Each row is a point on a landscape with many valleys, with its height.
A ball rolls from a point to whichever of its 2 nearest points has the largest drop for the distance, and stops where none of them is lower. Distance is the straight distance between rows; heights are no part of it.
<1129>: [124 177 166 136 133 175 127 104 102 135  67 126 179 162  87 118 137  94
 144 144 132  99 137  86]  height 2.04
<362>: [ 88 171 112 126 133 115 118 119  70  98  78  92 115 133  95 115 119 100
 162 104 195 133 145 142]  height 1.58
<768>: [182 104 123 125 102  87 129 157 139 139 162 171  83 130 148 114  97 182
  83 113 140 151 123 160]  height 7.00
<970>: [145 129  92 126  78 124 131 132 164 150  88 129 158  93 124 133 158 143
  55 139 125 182 147 168]  height 5.39
<110>: [ 90 125  62  59 156  96 123 122 111 127 107 144 118 137 137 133  94 139
 165  97 160  97 149 140]  height 2.93
<642>: [ 82 112 141 180 116 121 154 152 139 144 161 192 122  94 143  74 138 171
 147 156 119 149  91 140]  height 3.53
<279>: [132 105 161 112 156 121 135 130 181 120 133 171 149 138 123  79 129 153
 157 176 133 145 123 131]  height 5.82
<991>: [176 111 161 153 118  77 115 185 113 151 165 138  87 133 179 173  92 141
  81 111 140 158 137 160]  height 7.33
<248>: [196 115 114 125 182 104 145 163 145 154 158 113  54 112 162 154 132 132
  91 137 145 127 112 163]  height 8.01
<114>: [206 121  78 126 168 115 130 114 142 121 127 140 164 154 125  91 137 204
 154 176 150 130 124 137]  height 4.73
<973>: [ 71 115 141 162 178 180 128 123 127 144 139 162 135 103 121 106 168 150
 194 164 171 124 114 171]  height 4.41
<208>: [ 73 128 162 105 145 157 122 101 187 111 100 138 115 109 118 143 125 145
 143 115 115  94 168 122]  height 5.87
<3>: [138 108 151  82 139 105 140 101 121 158 165 170 113 173 134  99  49 142
 101 125  51 136  88 133]  height 4.53
<439>: [ 60 175 148 159 183  83 131 126 127 152  97 120 113 116 107 131 159 150
 165 117 139  97 128 144]  height 4.87
<694>: [147 148 178 130 130 165  93 118 140 104 142  83 130 121 114 187 165 105
 119 130 125 160 177 115]  height 5.32
<509>: [211 118 119  95 152 144 100 175 112 158 188 143  80 153 136 167 141 119
 128 131 183 172 114 133]  height 5.52
<1071>: [ 97 166 162 156  94 105 112 135 113 119 168 165  99 113 120 128 110 126
 149 117 140 137 135  97]  height 3.62
<1079>: [ 97 173 144 175 125 107 119 148  89 132 140 109 142 119 133 154 148 124
 148 109 103 123 153  98]  height 2.85
<90>: [154 107 102 125  98 103  92 150 135 145 147 148 103 160 159 164  97 190
 138  98 115  80 142 138]  height 5.99
<149>: [105 143 126 108 131 177 115 114 146 147  78 127 164 134 129 165 118 147
 122 126  96 107 169 146]  height 6.29
<938>: [ 90 147 108 138  70 167  76 138 144 161  89 129 112 128 138 192 115 144
 103  59 125  60 124 136]  height 6.39
<848>: [ 82 142 121 130 176 132 112 129 143 141 140 170 141 127 112 105 130 172
 186 173 171 129 164 195]  height 3.95
<419>: [173 146 138 163 109 117 119 117  97  70 154  99 120 128 141 103 123 105
 131 132 139 167 130  87]  height 2.41
<589>: [152 129 127 121 199 121 123 116 116 178 174 142 147 144 126 161 172 150
 186 149 122 140 137 134]  height 3.05
<124>: [119 133 143 102 164 158 115  89 119 109 142 138  92 121 131 174 125  88
 197  92 152 122 161 103]  height 5.05
<759>: [ 72 104 180 167 158 137 137 121 138 127 136 155 148 124 173 102 126 114
 212 185 134 144 124 162]  height 4.89
<557>: [127 160 129 165 157 131 133 129  64 174 150 177 138 147 161 112 111 112
 192 128 125 133  69 107]  height 7.46
<120>: [149 108 130  91 160 101 152 150 139 105 134  70 135 113 120 155 182  75
  99 142 142 166 147 113]  height 5.03
<281>: [ 85 167 116 112  96  96  93 139 120 163 123 151  98 170  84 117  77 150
 131  77 123  57  88 116]  height 5.75
<1002>: [121 109 165  90 136 126 136 125 197 114  94 128 168 146 101  87 113 151
  85 168  97 132 136 129]  height 6.23
<108>: [ 87 169 124 111  92 163  98  96  93 124  61 105 105 141  71 121  90  81
 123  75 171 105 117 133]  height 0.84
<605>: [127 129 202 135 115 167 146  88 127 113 109 120 167 140  95 115 136  59
  95 135  88 149  82  68]  height 6.11
<480>: [134 110  77  92 165 104  91 115 156 149 156 138 115 129 151 188 112 205
 147  89 114  67 131 144]  height 6.38
<455>: [148 103  88 163 103  66 150 138  88  97 148 115 104 109 192 124 114 153
 129  99  94 130 127 122]  height 2.39
<725>: [153 127  51  93 161  92 130 115 129 120 114 154 173 153 112 114 136 187
 168 134 152  87 129 100]  height 4.21
<50>: [113 132 160  98  83 163 104 111 132  73 144 117 134 117 116 153 124  86
 107 109 146 163 191  92]  height 4.70
<538>: [121 107 158 155  96  97 155 164 133 124 179 166  97 108 146  76 122 122
 110 142 121 187  73 129]  height 4.17
<54>: [ 98 143 112 152  68 123 137 120 149 172  95 152 174  89 142 137 149 121
  96 134  86 168 114 128]  height 4.86
<393>: [168 132 122 165 126 159 122 151  86 161 169 155 100 131 177 124 125 144
 149 120 111 154  70 123]  height 7.71
<233>: [155 141 121 114  68 123 111 168 113 149 117 102 145 166 110 127 111 127
  58 108  91 145 112 118]  height 3.13
<349>: [154  90  86 109 136 150 152  92 184 131 107  79 170  89 112 165 219 145
  89 137 112 140 153 157]  height 5.69
<950>: [112 139 141 152  74 147 112 144 103 134 195 212  81 100 119 142 128 150
 130  86 169 135 110 106]  height 4.18
<1051>: [169 115  88 121 174 117 177 154 160 104  93  88 126 121 123  90 122  75
  92 185 150  90 102 120]  height 3.87
<1075>: [ 83 143  51  90 131 127 118 122  97 119  65  94 136 135 113 144 135 130
 151  93 175  98 166 166]  height 2.29
<263>: [133 120 178 142 145 119 136 157 169  85 140  79  74  91 149 150 123  79
  74 151 141 144 134 144]  height 6.35
<805>: [146 119 141 115  70 123 100 147  73 148 153 103 128 200 133 140  59 106
  74 105  62 123  88 141]  height 3.66
<1049>: [ 75 138  89  79  81 123 131 125 132 171 113 154 152 142  91 131 106 146
  91  76  94  74 101 106]  height 5.38
<100>: [159 121 182 118 140 110 154 115 130 123 127 129 129 155 100  81 117  79
 104 146  96 146  83  81]  height 5.74
<481>: [105  84 199 130 111 163 170  76 173 110  76 130 191 130 137 107 153  86
 114 136 105 107  88  88]  height 6.48
<648>: [103 140 167 101 173 161 123  81 147 126  87 156  96 129 115 127  89  93
 174 104 161  99 137 114]  height 5.46
<1133>: [113 147 106 144  37 178 103 102 142 140 108 148 123  93 132 178 141 122
  90  78 122 122 131 110]  height 6.74
<933>: [174 117  98 119 182 123 167 139 175 122  72  82 143 135 120 120 162 149
  65 147 119 101  99 113]  height 4.51
<1021>: [119 107  85 152 156 195 127 110 109 165 179 147 113  97  95 138 179 189
 172 100 156 100 108 167]  height 1.26
<277>: [183 138 128 121 123 141  85 133 113 128 177 153 100 156 111 153 143 130
 164 122 158 151 141 103]  height 5.06
<709>: [ 78 178 148 146  83 134  70 143  71 104 154  98 151 134 130 189 118 115
 109 100 174 127 179 113]  height 3.41
<22>: [115  94 167 137 141 121 147 162 120 144 167 167 147 121 147  79 154  94
 151 174 134 215  71 121]  height 4.75
<978>: [116 104 171 139 113 101 121 138 141  95 162 114 103  96 160 145 134 126
 124 129 118 161 170 145]  height 6.84
<4>: [115  66 142  66 125  98 162 151 152  86 126 105 156 127 136 113 151  80
 122 147 129 173 149 114]  height 5.65
<929>: [176 131  71  85 101 132 141 178 120 143  99  89 132 149 114 120  99  80
  42 125 134 119  95 141]  height 2.38
<922>: [199 134 125  80 155 119 117 146 132 126 139 142 126 162  91 119 154 120
 144 156 161 159 142  88]  height 4.90
<720>: [132  91 172 155 130 117 121 128 158  68 192  93 102 101 148 137 163  96
 159 169 162 196 144 163]  height 7.28
<908>: [163 114 141 118 123  93 147 150 163 105 117 123 104 125 120  93 112 148
  76 134 118 138 123 129]  height 6.64
<571>: [110 150 118 150  89 118 148 133  67 133 124 101 169 115 152 130 120  95
 107 113  79 148 117  95]  height 3.68
<711>: [145  79 115 104 171 120 174 120 180 121  70 100 199 113 126 130 200 137
  87 148 106 136 115 124]  height 5.09
<254>: [120 161 123 171  61 160 130  92  98 156 117 126 174 105 135 140 139  98
  85 111  85 169  74  87]  height 4.30
<630>: [119 190 183 164 120 154  97 123  89 139 125 124 137 163 105 110  90 109
 157 153 111 121 132 100]  height 2.62
<752>: [175 113  59 166 116 186 101 135  96 144 171 149 105 139 123 121 171 201
 165 127 149 107 103 142]  height 2.02
<391>: [ 53 180 130 169 100  97 139 136 117 113  87 114 121  96  89 104 138 143
 127 114 139  93 129 121]  height 4.35
<716>: [146 143  94 117 137 150 165 178 139 134 116  88 130 108 122 131 101  45
  57 161 137 100 116 121]  height 3.16
<477>: [ 95 143 100  95 132 127  72 135 137 159  92 118  87 159 140 159 100 148
 134  63 131  52  96 131]  height 6.06
<1090>: [176 128  82 134 119 111  95 140 140 125 100 105 138 168 148 120 117 201
 127 125  94  86 133 126]  height 5.61
<460>: [143 104  97 148 124 161 135 146 130 129 167 181 115 104 138  94 145 209
 130 130 140 142 116 156]  height 2.77
<270>: [129 126 143 109 197 120 136 112  97 149 119 129 168 153 156 148 153 103
 185 143 109 118 148 103]  height 3.72
<53>: [ 60 162 155 101 186 119 132 129 113 166 114 139 130 139 144 130  81 106
 162 122 110 115 140 143]  height 6.95
<456>: [ 86 145 113 115 145 105 136 121  76 172 141 168 116 143 139  99  63 114
 167 113 122 121  97 145]  height 7.22
<1102>: [173 113 100  79 144  76 139 157 134 118 145 104 132 136  95 142 175 151
 116 129 147 149 167 126]  height 4.31
<387>: [ 78 157 108 182 125  78 146 119  84 108  98 128 103 100 132  70  90 131
 171 118 146 110 122 150]  height 3.84
<504>: [110  89 189 153 145 130 172  81 195  89  75 121 168 126 155 111 171 134
 149 160 131  76 106  94]  height 6.81
<127>: [131 126 137  89 142  93 166 184 141 140 140 120 102 120 111 102  85  57
  47 155 122 121 102 130]  height 3.88
<182>: [168 121 148 127 175  93 152 148 119 138 150 141 125 133 159  94 135  98
 130 162 128 172  93 100]  height 5.28
<904>: [150  99  97 117  90 171 141  86 156  88  71 123 135 121 121 108 115 148
 103 104 103  98 144 113]  height 6.28
<696>: [116 107  79 130 117 165 139  73 142  76  93  98 120  95 138 157 141 132
 148  97 126  90 180 127]  height 6.67
<967>: [121 109 152 124 114  89 166 156 158  93 135  99 103 137  98  71  88  58
  82 188 139 146  89 150]  height 4.44
<1089>: [163 114 104 163  79 120 144 120 100  66 119  79 119 103 171 130 126 120
 108 103 114 142 153 123]  height 1.40
<52>: [132 153 116 153 110 151  68 160 103 164 173 183  80 144 119 151 140 150
 167 101 170 108 116 126]  height 4.62
<303>: [ 78 109 104 157  95  73 160 127 124  86 132 137 119  89 148  91 106 149
 145 119 108 119 147 129]  height 3.23
<615>: [120 154 122 140 135 126  96 129 115 118 134 125 140 141  98 135 126 146
 178 162 153 113 205 159]  height 3.39
<608>: [ 86 161 119 125 100 190 128  83 120 156  52 142 170 149  76 108 118  88
 117 116 146  96 107 128]  height 1.47
<107>: [179  76  88 122 138 140 145  91 156  83 117  65 133 105 127 150 170 152
 123 115 113 132 181 146]  height 6.24
<94>: [ 58 165 186 111 125 159 108 132 130 169 100 131 138 129 124 151  77 112
 117 115  82 115 159 142]  height 6.65
<1072>: [187 131 152 153 157 133 128 165 123 167 156 127  56 124 175 133 118 127
  96 133 111 159  67 136]  height 7.70
<404>: [189 129 101 163 143 107 122 138 150 113 126 119 126 134 154  83 105 217
 121 169 108 124 127 157]  height 5.19
<133>: [190 128 174 145 164 151 112 121 154 111 141  75  72 116 143 165 142 105
 116 138 129 146 155 141]  height 5.86
<284>: [ 91 169 128 127  75 190  95 109  99 127 126 116 164 105 125 181 128  88
 117 108 156 158 184 134]  height 4.07
<893>: [122 111  66  68 145  90 139 120 136 115 134 142 154 126 115 149 152 153
 158 109 142 112 182 115]  height 3.60
<1056>: [ 94 132 185 205 142 110 162 103 151 101 106 110 168 117 129 120 195 125
 173 172 124  96 123 103]  height 7.15
<765>: [108 157 110 134 102 127  93 134  75 117 139  86 133 137 127 183 122 127
 150 109 157 101 206 165]  height 2.75
<432>: [131  85 103 131 185 143 154 106 134 184 199 142 150  91 118 133 193 189
 172 136 132 131 113 166]  height 2.16
<286>: [171 105 134 100 184 128 136 157 158 145 150 165 141 140 103 101 182 147
 136 188 169 172 117 148]  height 5.40
<1033>: [101 115 133 100 165 148 147 100 127 124 116 114 144 108 140 189 170  91
 159 106 109 114 161  97]  height 4.42
<336>: [120 104 181 180 143 112 140 117 159  91 140  86 146 130 135 128 169 108
 176 185 121 158 151 135]  height 7.51
<556>: [ 78 121 132  86 127 111 144  91 134 148 131 161 132 155  95 102  68 138
 104 109  63  90  96 111]  height 4.96
<741>: [171  94 143 118  92 103 111 128 106 151 163 148  78 177 162 111  42 129
  78  94  83 136  85 144]  height 4.08
<265>: [163 110  90 108  54 158 140 110 146 108  91 129 152 108 107 117 127 109
  58 112 117 166 125 132]  height 5.85
<1093>: [140 157 156 167 107 150 106 116  83  97 159 136 130 135 135  83  76 107
 174 168 150 160 146 128]  height 3.14

Where does a ball stop that starts at each point below?
<938> -> <929>
<720> -> <765>
<480> -> <108>
<393> -> <1021>
<481> -> <1021>

Call two points neighbours if one is among the 2 nearest of the other. Go from one point of each pair to the other, from neighbour to neighbour, staying as low as possible. Name the highest point that can't be avoided.
<1089> and <929> -> <480>
<108> and <1089> -> <1093>
<765> and <108> -> <1133>
